Each row is a point on a tangle of strands that fork and nearly touch. The rows are in no order.
In the rows, 128 means zero.
Points whose rows are less than 114 apart are linked; no others are. Some points are linked to none.
Sosov: [ 77 145 121 126 122 178 114 121 113 121 144 138  58 133 100 145 134 158
  78 135 138 145]
duk: [108 182 142 159 141 132 162  89  97  66 187 158 122 128  95 138 149 119
  56  93 118 138]
Dil: [172 113 109 129 149  98 130 126 141 132  80 124 213 141 160 110  91 107
 169  87 112 126]
tadi: [104 150 110  82  51  92  99 157 106 147 145 124 160  65  80 105 159 126
 140 159 138  96]
Mizi: [144 177 159  70  85  83  61  99 146 137 121  98 161  85 140 108 123 133
 173 148  99 114]
miba: [152 155 146 102  90  99 121 128 120 188 145 117 130 145 126 158 159 119
 187 135  95 122]
Sebof: [127  75 132 114 156 202  97 130 130 131 108 139  82 156 139 150 111 160
  96 139  97 121]
piro: [143  81 120 166 131 144 118 144 166 177 134 142 112  89 173 163 111 125
 220 146  93 115]
dudul: [114 149 131 119 114  67  87 134 149 115 106 104 138 102 136  64 116 146
 133 119 191 169]
gugi: [151 101 130 128 163 109 174 110 106  68 118 114 195 130 124  90 142 105
  73  65 135 121]
Mivod: [142  76 126 184 130 161  82 134 149 162 134 126  82  79 185 166 148 170
 177 152  87  96]
Redu: [136 127 160 138 158 162 168 125 111  60 181 155 121 108  98 132 132 114
  66 112 151 162]
lun: [135  86 140  61 134 122 101 153 159 165 116 141 123 168 114  86 109 104
 146 121 151 167]
Lev: [113 111 137 116 149 130 171 144 177 113 105 110 118 131 123 117  96 113
 157 172 184 117]
bel: [133 101 146 160 173 118 176 160 142 113  96 139 115 186 132 108 111 111
 131 117 180 176]
Potu: [167 158 165 173 145 150 181 109 114 104 164 146 127 131 131 191 160 105
 139 101  80 135]
bamo: [116 123 108 192 154 198 150 127 111 147 132 129  81 130 139 204 163 165
 115 128  59  75]
sig: [138 143 106 106 113 132 118 119 112 172 138 133 112 163 147 177 139 138
 173 129  52 102]
Zemik: [106 125 117 140 115 140 119 164 106 147 131 125  60 157 101 123 136 141
  98 137 160 145]
Gikiz: [178 107 132 147 113 120  85 127  88 137  99 123 184 144 176  93 144 130
 101  75 117 152]
fop: [141 146 149  81  63  94  67 143 103 151 146 100 154  85 105 104 187 135
 113 162 140 111]
ligul: [114 158  62 107 101  91 115  95 123 136 106 124 178 148 133 130 102 129
 153 122  81  79]
koto: [145  96 152 156 138 149 127 148 110  83 157 138 134  89 136 111 145 126
  78  97 156 161]
sifa: [140 156 127  84 105 150 105 108  95 153 120  91 129 152 123 146 167 161
 113 162  97  60]
Pok: [131  79 126 189 147 175 103 142 159 120 115 125  99  66 194 170 113 171
 154 165 132  88]
besi: [159  97 140 121 123 112  65 158 107 169  95 113 119 163 151  82 140 140
 110  80 135 180]
Busa: [132 117 134 204 158 179 182 118 107 136 143 156 102 125 142 207 148 128
 126 112  85 132]
pame: [147 188 133 122 127  67 133  69 118 105 170 134 183 130 123 134 111  80
 154 115  89  95]
Banuk: [119 155 144 178 184 165 222  95 128  70 147 162 125 149 113 146 127 101
 125 111 139 127]
movin: [105 203 122 159 112 100 128  83 124  87 151 107 131 129 127 145 126 142
 132 147 104  75]
penur: [167  96 130 145 156 138 159 133 113 180  81 148 117 209 155 151 138 111
 162 113  80 154]
sizag: [140 112 147 146 160 126 189 148 153 112 116 105 169 104 125 133 133 119
 163 173 162  92]
mifu: [104 113  87 104  54 117 104 173 104 169 156 146 110  81  99 148 159 127
 131 166 117 105]
luk: [157 158 116 144 126  54 172 113 110 124 147 134 202 117 116 112 133  79
 135 111 130  80]
kan: [126  83 102 146 149 160 150 152 118 153 135 173  80 165 124 149  98 106
 104 107 118 172]
Sof: [123  95  93 142 138 139 141 134 133 128 137 176 125 140 150 141  70 117
 137  93 100 168]
turi: [121 106 128 119 180 143 160 127 166 136  68 140 105 228 140 120 110 135
 129 123 139 160]
naraf: [177 100 132 165 124 125  85 134 118 140 110  99 180  85 175 105 136 157
 107 117 116 117]
Pizuf: [160 165 147 151 163  97 163  72 120  67 116 132 188 165 140 108 134 113
  99  84 107 125]
gara: [165 178 184 137 142 134 135  75 132  99 149 115 144 147 133 161 140 128
 126 117  75 125]
nef: [ 87 118 144 171 175 226 127 118 138 137 129 124  40 126 124 202 157 179
  88 133  93 113]
bof: [125 157 165 168 189 109 195 103 144  78 114 144 124 177 135 115 121  98
 145 118 169 161]
gib: [102 140 125 156  94 123  99 143 118  84 153 129 114  87 118 104 120 143
  88 122 178 162]
Fud: [ 94 150 107  62  93 100  92  94 131  72 141 129 163 105 118  92  99 124
 115 129 126 135]
zapi: [141  71 108  73 113 101 107 172 113 162 100 116 182 126 129  75 153 113
 110 112 154 119]
bige: [ 96 159 130 187 151 167 178 126 131  66 161 167  87 118 121 161  98 115
 146 142 139 133]
Bafi: [146 115 172  68 136 121 152 135 149 139 160 138 110 114 110 136 124  81
 174 145 141 159]
mek: [147 147 105 118  82 102  94 134 134 197 130 121 171  88 122 127 139 125
 212 146  96 108]
foved: [127 117 129 131 116  89 186 157  82 127 187 150 122 123  97 124 157  96
  98 101 163 156]
sibe: [159  93 129  98 150 194 138 110 114 131 110 149 125 172 139 171 112 130
  85  96  61 127]
nimav: [164 122 144 106 148 119 150 125 111 144 111 104 149 159 141 115 152 120
 118 120 132 132]
Tuze: [128 201 165 162 170 103 168  61 111  68 138 135 142 166 109 116 148 115
  74  76 124 124]
feko: [109 155 131  50 144 127 169  92 128 124 150 137 100 176  92 149 105 103
 137 135 121 135]
sepu: [153  44  99 143 144 170 141 171 112 168 104 162 106 146 136 143 131 124
  82 122 136 138]
Bikev: [106 134 129 134 120 129  79 117 163 101 130 131 115 104 163 115  78 135
 163 124 114 172]
Gegem: [152  66 141  65 140 103 104 192 142 192 104 126 146 151 110  61 146 100
 140  98 163 141]
guk: [119 110  85 174 110  94 160 157 102 143 151 148 148 104 113 119 122 106
 113 104 146 137]
Diru: [ 98 182 100 129 148  73 170  89 114  98  96 112 140 180 108 101 108 132
  89 126 169 103]
Gel: [103 112 120 148 182 180 145 107 140 102  62 133 110 194 129 129 108 142
  90 118 124 144]
nupi: [107 127 136  53  89 111  81 150 171 164 128 128 121  77 102 106 106 106
 178 153 156 162]
Vefo: [150 103 134 114 154  96 197 152 114 135  92 102 151 174 119  84 159 113
 104 102 170 116]
lesu: [ 97 162 132 144 129 101 111 129 175 106 128 124 142 102 147  95  75 134
 176 137 179 168]
Dopur: [112 133  93 102 172  84 205 112 120 108 101 126 144 175 109  98 109 102
 108 110 166 117]
maf: [125  70 133 152 182 208 136 143 151 125  65 124 112 153 149 140 117 163
  58 140 133 127]
Daziz: [138 141 127 104 129 144 152 116 100 132 127 112 133 160 110 150 150 132
  92 136 107  89]
libog: [149 197 171 119 100 101 126  71 101  81 152  99 147 131 126 140 155 129
  99 129 113 107]
sode: [ 91 138  91  60 109  77 136 109 113  76 160 144 139 120  95  66 102  99
  86  89 152 151]
gomus: [161  81 140 155 138 159  80 133 157 120 102 105 165  57 178 138 121 167
 135 163 124  98]
sus: [115 157 133  48  91  75  64  99 138 117 124 105 189  84 117  78 114 122
 140 142 139 113]
Pag: [144 138 110 199 112 107 166 131  95 105 150 145 179 118 133 123 129 108
 118  96 121 110]
leki: [128 115 103 134 118 110 131 149 151 158 132 125 159  97 148 136 111 112
 185 148 116 115]
Vuk: [114 179 113 142 141  94 130  92 138  81 119 107 165 131 123 120 111 137
 126 135 151  92]
Tor: [100 142 122  55 138 157 131 106 152 149 112 119  81 185 113 150 104 135
 153 156 100 117]
bifav: [ 71 119  96 153 105 173 125 136 142 104 174 156  66  91 133 170 113 147
 152 154 111 116]
kobez: [152 166 172  90 112  91 134 105 111  99 170 106 147 114 106 110 148 126
 111 136 152 139]
Fil: [173  87 169 187 149 165 119 141 129 141 130 138  93 124 157 165 157 140
  93 109 121 162]
zisup: [116 139 114 137 105  83  85 153 101 145  92 107 138 151 134  71 123 154
 108 107 160 156]
bude: [143  50  82 106 109 149 109 173  98 179  83 140 150 153 134  98 128 135
  88 121 129 119]
tebeg: [160 176 160  91 109  79  80  82 139 130 163 116 186  91 129 123 117  87
 165 134  76 108]
vud: [ 72 194 131 172 126 145 156  95 123  61 168 127 101 109 108 150 110 147
 121 149 140 100]
tudit: [102 120 114 102 137 170 147 138 161 144 107 119  82 146 118 154 101 135
 162 169 141 112]
mup: [142 107 132 149 105 114  62 163 156 174  87 114 138  66 136  94 157 146
 158 143 150 132]
Sezit: [114 118 132 149 141 140  90 138 153 103 102 148  91 143 144 108  81 138
 116 103 158 197]
rik: [150 131 144  78 112  77 154 142  94 130 183 117 152 121  92 102 157  80
 115  93 149 154]
til: [126  91 142 165 117 117 101 185 137 162 123 132  77 124 119 107 147 139
 114 152 193 156]
Fisin: [155 148 156 143  91 108  72 168 127 173 117  80 147  80 129 102 189 157
 142 163 148 117]
Nasiv: [141 108 133  82 131 147 196 133 131 138 143 154 122 155 110 158 126  78
 150 136 120 134]
Nutor: [119 148 150 115  84 151  68 110 116 136 127  92  81 122 136 145 162 181
 117 163 112 105]
rerif: [140 118 106 145 113 128 156 146 127 137 117 103 174  97 137 143 127 125
 150 164 127  58]
Kos: [ 84 158 164 168 185 195 160 108 154 118 118 116  46 160 133 178 148 167
 128 144 115 126]
Bagi: [103 116  85 115  71 155 106 153 116 166 171 163  71 108 121 156 117 137
 151 149 104 130]
Diso: [135 126 159  28 130  91 117 132 169 145 129 113 124 117 104  87 108 101
 166 143 158 163]
sas: [116 115 122 144  99 139  32 145 167 167 117 107 101  69 157 124 126 173
 189 176 139 124]
Dizib: [ 91 164 114 134 146 168 161 116 120  93 122 124 102 154  95 150 143 157
  59 131 124 113]
tidil: [118 127 100 155 118 179 119 123 115 159 139 119  83 157 130 189 141 155
 138 138  71 111]
Ven: [111 126 121 173  81 104  85 165 119 138 152 141 101  73 124 116 145 148
 127 137 182 176]
zedag: [105 128  60 120 127 126 133 119 113 116 113 148 168 143 134 128  76 126
 124  99  94 126]
kon: [ 92 102 126 107  98 142  59 158 190 175 126 141 114  47 121 110 107 134
 197 183 152 128]

A fork is a point with three links. Follow the links from the first point to the second and name the forks in between, in order.
sepu, foved -> Diso > leki > bamo > libog
Nutor, guk -> Daziz > movin > libog
Tor, sepu -> Diso
Banuk, til -> movin > Daziz
Kos, rik -> bamo > libog

A fork is a point with three links, a tip a point with one. Leave the first point through the second and follow the links. Name the first fork or tip that comes.
Bafi, Nasiv -> leki
kobez, rik -> sode
kon, sas -> bifav
gugi, Pizuf -> Daziz
sibe, Sebof -> movin
leki, piro -> Sezit
zedag, Sof -> Diso
bige, Banuk -> sibe

Follow the links from the first point to the second, and from the first to the third. Name the last point that the two ways share.
Fisin, bige, Pok -> leki
tidil, bige, Diru -> movin
piro, gib, sibe -> movin
fop, sepu, vud -> Diso
sepu, Pok, Fisin -> Diso
rik, lun, Kos -> bamo
nimav, Lev, Pag -> libog
Kos, zapi, Redu -> bamo
zapi, Vuk, rik -> libog

Name the points in between on the shortest way along the links from the first point to the second, in order.
vud, rerif -> movin > libog > gara > Potu > Busa > bamo > tidil > sig > miba > mek > leki
Lev, zisup -> sizag > rerif > leki > piro > Mivod > Pok > gomus > naraf > Gikiz > besi
gib, libog -> Ven > til > Zemik > Sosov > Dizib > Daziz > nimav > Vefo > Dopur > Diru > Vuk > movin
zedag, tidil -> Sof > kan > sepu > bude > zapi > Gegem > lun > Diso > Bafi > Nasiv > feko > Tor > tudit > Lev > sizag > rerif > leki > mek > miba > sig
sus, movin -> Mizi > tebeg > pame > luk > Pag > guk > foved > rik > kobez > libog
Sof, mifu -> kan > sepu > bude > zapi > Gegem > lun > Diso > nupi > kon > sas > mup > Fisin > fop > tadi
